Points on a hilly landscape, in no order, each with its height.
A ball rolls from a point to the lowest of its 2 nearest points, and stops where none of them is lower. Distance is the straight distance between rows; heights are no part of it.
Q559: [  1  -5  -2  23  17 -12  14  -5 -28   0  16  11  -6  50  -7   9   7 -50
 -36 -34  23   4 -29  26]  (h 63.1)
Q694: [  3   1   9  -2  13  -5 -50 -50 -25  19   8  18  15  21  -4  -7 -25 -18
   6 -43  23 -28  -5   7]  (h 53.8)
Q437: [ 36   1  -1  -7  53 -20   2   8  24 -20 -10 -44  26  29 -61  22  -8  21
  18  11  -7  68 -15 -42]  (h 61.6)
Q134: [ 23  -1  34  14  23 -21 -68 -26  -2  31  27  13  -6  13 -20  -9 -14 -48
  -3  -1   3 -30  -5  10]  (h 56.5)
Q248: [-22 -20  -6 -14 -37  50  16  -6  16   2  14  45   4  -1 -38  -1 -10  14
 -36  -8 -23 -12  -6  -9]  (h 21.1)
Q629: [-12 -32 -42 -25 -12  37  11 -11  -4  17  17  40  31  20  -9   6 -25   5
 -35 -41   2  21 -15  -2]  (h 15.8)
Q42: [-18 -14   6  -1   0 -31  25  -3 -23  -7  -2  -3 -20   9  14  27  14 -30
 -12 -41  43  -8   9  33]  (h 65.5)
Q267: [ 17  16  30  19 -14 -35  34  25  18  38  -4 -15 -41  -1 -12   0  22 -25
 -17  10 -22 -38  25   5]  (h 38.9)
Q728: [-25  10  26  31 -31  79 -39  -3 -11 -42 -24  48  26 -12  18 -56 -11   6
 -17  -4 -13 -22 -54  34]  (h 37.8)
Q653: [  0  13 -22   5 -15  23   4  27 -14 -13  15  -1 -12  -9  24   7  23  25
  21  29 -13  -9  -2   5]  (h 43.9)
Q739: [-37 -11 -43 -31 -16  44  18  11 -18   6   8  52 -11   4  14   9   5  26
   7 -43 -15 -24  12  22]  (h 30.1)
Q832: [ 44 -13 -22  21 -19   0  28  -7 -19 -22   8  -4  42  34 -58  55 -34   2
  -5  11  37  51 -11   2]  (h 44.7)
Q984: [ 16  -9  15 -20  39 -67  10  -4  21   9  -1 -54   5  16 -34   3   6 -14
   3 -17  14  36  22 -32]  (h 77.3)
Q732: [-39 -17 -45 -24 -10  67 -38   3 -17 -21  14  59  -5 -13   7  14  -1  41
  20   0 -29  -9  -7  27]  (h 34.0)
Q503: [-26  38 -14   6  23  57 -60 -25   5 -23  20  43  24  10  41 -28  -5   4
  10 -27 -41 -22 -25 -15]  (h 30.2)
Q361: [ 22  20   5 -15  15 -62  16   8  22  38  -8 -26 -32  -4   3  -8  15  -9
  20   4 -26 -20  64 -27]  (h 28.5)
Q18: [ 25  11  -7  26  -6 -54  64  22 -13 -19 -16 -49  21  26   0  35  16 -11
   5  -4  48  29  14   7]  (h 85.4)
Q419: [-40 -21   6 -30  34 -23 -34 -13  -2  22 -12 -31 -36 -32  14 -21 -20  14
  -4  -4   9 -27  10 -15]  (h 28.0)
Q480: [ 14 -25 -44  32 -21  -4  29 -12 -14 -13  28  40  36  35 -16  60 -12 -53
 -45   0  20  42 -27  29]  (h 32.9)
Q951: [-24 -12 -11 -30 -21  16 -21 -20 -14  21 -17  31 -14 -36  25 -20 -21  30
  21 -12   7 -46  28  -4]  (h 28.1)
Q705: [-12 -41 -39 -37  25  -8  12  25 -10   4  -9 -36 -11  -9 -34  37  -3  40
  16   9  19  29   2  -4]  (h 50.2)
Q718: [ 19 -13 -15 -30  78 -32 -35  -4  19  -7   1 -49  32   1  -9   0  -8  17
  33   9 -16  65 -11 -35]  (h 68.1)
Q412: [ 15 -33  12   1 -19 -39  11   4  14  -2  10 -18  -2 -20 -38  23  11 -13
 -16  31  -2  14  15   3]  (h 36.6)
Q679: [-56  -8  65 -11 -50  73  -6 -23  -1 -14 -37  77   4 -30  31 -61 -29   5
 -30 -57 -13 -33 -11  35]  (h 13.8)
Q62: [ 37 -10   3  10  34 -79  36   7  20 -11 -23 -49  30  37 -29  38   9 -24
  20  -3  34  69  11   4]  (h 81.7)
Q54: [  6 -16 -23  21 -28  38   8 -20  -4 -10  29  61  41  31  -8  -3 -20 -40
 -40  -9 -13  19 -33  22]  (h 25.3)
Q615: [-59  -1  22 -24  25 -18 -51 -34  -9  25 -36 -14 -71 -40  40 -32 -22  30
  12  -2   9 -65  17  13]  (h 24.6)
Q803: [ 13  18  34   9  26 -22  -4  30  41  10  11 -38 -42  -1 -51  -7  28  -5
 -23  31 -37   7  -8 -28]  (h 81.4)
Q305: [  3  26  -3 -29 -21 -45  38   0   8  24 -17 -23 -13 -19  27   0  -2  22
  23 -24  12 -31  71 -22]  (h 18.6)
Q961: [-39 -31 -10 -14  -2  -8 -22 -20 -32 -13  21  44  -3   6  36  14  11 -31
 -17 -41  34   0 -18  59]  (h 67.0)
Q101: [ 73  26   0  45  -5 -34  27  14  32  12  25  -2  -8  30 -32  50  32 -26
   0  72 -41  33  17   3]  (h 57.3)
Q541: [ 57   7  38  12  43 -58  -5  18  59 -16 -12 -54   9   3 -38  11  20  -9
  20  63 -30  77   7 -27]  (h 88.3)
Q281: [ 39   8  20  20   7 -25  12  32  36 -20  10 -42 -18   3 -69  23  20   1
  -4  66 -19  53 -15 -26]  (h 84.5)
Q811: [ 23  33  41  -3  34 -28 -36  11  63  26  20 -29 -19  -4  -3 -20  34 -20
  -6  31 -46   1  22 -45]  (h 77.5)
Q122: [ 69  30  37  27  24  -7 -18  11  53 -10  18 -42  26   1 -13 -12   9  -2
  12  63 -32  42   2 -58]  (h 92.8)
Q708: [ 25  42  36  21  35 -34  -9   7 -19 -13 -32 -70  -5   6   8 -10  17   0
  35  15  34  -5   5  -7]  (h 44.8)
Q924: [-53   1  30  -6 -34  49  20   0 -12 -23 -14  57  -2  -5  33 -56   8  -6
 -36 -42   0 -10 -27  17]  (h 8.0)
Q673: [ 27   6  36  28  26 -28 -35 -15   9  10  23   5  -4  44 -29   8  17 -66
 -35 -11   7  13 -21  12]  (h 59.6)
Q522: [ 41  -3  -1  18  39 -41  14  23 -11 -12 -48 -80  17   1  -3   9  -6  15
  45  26  29  39 -12   0]  (h 39.8)
Q145: [-19  -8   2  19 -42  50 -15   7 -31 -54  -3  30   9 -18  26 -12   1  -2
 -16   8  34  -7 -57  42]  (h 40.2)
Q466: [-13   3  -5 -27 -51   8  60  19  -5  -3 -14  -3   5 -25  23   3   4  33
  -1 -22  24 -28  36 -18]  (h 20.3)
Q910: [-32  -2 -48 -17   0  45 -47 -13  -6  17   2  40   0 -29  40 -21 -20  26
  30  14 -35 -27  -4   8]  (h 31.9)
Q271: [-38  17   1  -2  -8  70 -10  -6   4 -14  10  79  13  11  23 -52   7 -20
 -48 -39 -49  -4 -47   9]  (h 16.6)
Q2: [ 43  -8 -16   8  -7   4 -13 -27 -21   8   9   2  43  22 -28  22 -37  -4
  15 -12  22   0  -4   5]  (h 50.0)
Q61: [ 15 -36 -60   4 -17  -3  23  19 -35   9 -14  -7  34  -7  16  48 -20  23
  28  40  38  16  16  34]  (h 27.8)
Q223: [ 30  17   5  23  -8  35 -14 -16  22   7  36  38  33  33   2 -24  -6 -40
 -28  -6 -28  15 -33 -16]  (h 33.4)
Q424: [-25 -36  24 -23   0 -24 -27  -4  17  16  17 -10 -28 -39 -15 -13   9 -15
 -28  19  -9  -9   2  -6]  (h 32.2)
Q625: [-65 -22 -10 -22  21   9 -70 -19 -32  -5 -30 -21 -51 -49  43  -7 -16  43
  29  12  41 -34  -2  33]  (h 22.2)
Q589: [ 28 -32 -25  28 -48 -31  47  -9   2  -1  23  10  32  29 -29  72 -20 -26
 -17   2  32  17  11  20]  (h 39.0)
Q518: [-43  16   0   5 -13  54 -20  14 -20 -46  -1   6 -20 -28  45 -17  16  24
  14  15   3 -22 -25  22]  (h 41.7)
Q934: [  9  14  33 -22  49 -49 -37   3  43  -3   8 -43   4 -20  -3  -9  23   1
  12  10 -18  38  12 -48]  (h 73.2)
Q599: [ -9  -7 -55 -30  13 -10  53  17 -14  24  -4 -31  -4   8   0   9   4  23
   7 -21   0  17  17 -16]  (h 45.6)
Q189: [-26 -23 -42 -17  29 -20 -19  16 -31  13 -27 -39 -34 -40  43   4 -12  26
  36  22  37 -16   4  32]  (h 19.8)
Q89: [-27  27 -28  -8   1  80  -8 -10 -17 -37  16  66  20  24  18 -23  14  11
  -3 -54 -27  -1 -29   7]  (h 24.2)
Q872: [-11   2   2 -25   1  -6  44   1   5  27   4 -18 -20   2   1 -25   8   4
 -26 -33  -9  -7  14 -45]  (h 39.2)
Q792: [ 44 -18 -46  27  15 -24   7   9 -27   4 -26 -45  41  -2   4  21 -16   4
  48  50  29  30 -23  17]  (h 33.9)
Q702: [ 28  50  25  30  12  -6  -6  -3 -21   8  -4 -14 -10  28  10  -9  16 -13
  26  -5   9 -35   5  -4]  (h 48.5)
Q14: [  4 -34 -29 -13 -45 -12   5  18 -19  -2 -22 -19   9 -48  35  21  -9  33
  31  46  35 -23  29  17]  (h 23.4)
Q746: [-32  22  22 -27 -29 -12  -1  -9   8   4 -15   0 -44 -37  28 -14   0  29
  23 -10   8 -64  67 -13]  (h 24.4)
Q405: [ 31  -1   3  20 -29   7  27   0  15   0  30   7  22   9 -22   8  -3 -15
 -29  30 -19  30 -17 -22]  (h 41.5)
Q814: [ 16 -13 -34 -14  34  26 -16   8 -10 -18   7 -25  18  18 -48  25 -19  39
  11  10  -1  37 -17 -39]  (h 55.2)
Q170: [-14 -12   4   5 -64  17  75  13  18  -1   9  21   3 -13 -14  14   4   3
 -36 -11 -10 -11  22   3]  (h 12.9)
Q892: [-39  35  43  21   3  80 -73 -26  13 -33   2  53  13  -7  28 -51 -12  -5
  -5 -15 -34 -38 -43   3]  (h 34.6)
Q788: [-20   0   6  -9 -28  29  29 -20 -19  30  -2  51   2  18   6 -18  -9   2
  -4 -60  -3 -45  16  12]  (h 24.5)
Q389: [ 19  13 -19  25  28  -5  15  11 -24  -2  12 -16 -13  24  -5  17  20  -7
  16  15 -16   7 -14   1]  (h 47.7)
Q336: [-22   7  43  11 -56  52   7 -21 -13  14 -35  59  -4 -23   6 -42 -26   8
   2 -38  -9 -53  13  28]  (h 18.5)
Q605: [-12  28  42   3 -18   2  -6   9  16  11   0   8 -39 -25  17 -24  22   2
  -1   7 -18 -56  26  -3]  (h 28.4)
Q477: [ 34  37  19  32  -7 -48  46  41  32   7  12 -25 -31  13  -8  25  57 -33
  -1  37 -19  10  20  -3]  (h 48.2)
Q686: [-40 -10 -11 -42  10 -11  24  -8  -5  37 -24 -24 -10 -21  36 -35 -26  27
 -12 -27  20 -11  13 -34]  (h 33.0)

Call two points neighbours if one is among the 2 nearest of the other. Go from one point of each pair to the other, from neighbour to neighbour, staying as low as possible. Name the highest point that can't be avoided.
Q170 and Q305 | Q466
Q629 and Q305 | Q248
Q629 and Q189 | Q405
Q170 and Q924 | Q732

Where does a ball stop that starts at each point below?
Q599 | Q189
Q702 | Q189
Q389 | Q924
Q412 | Q189
Q18 | Q189
Q732 | Q924
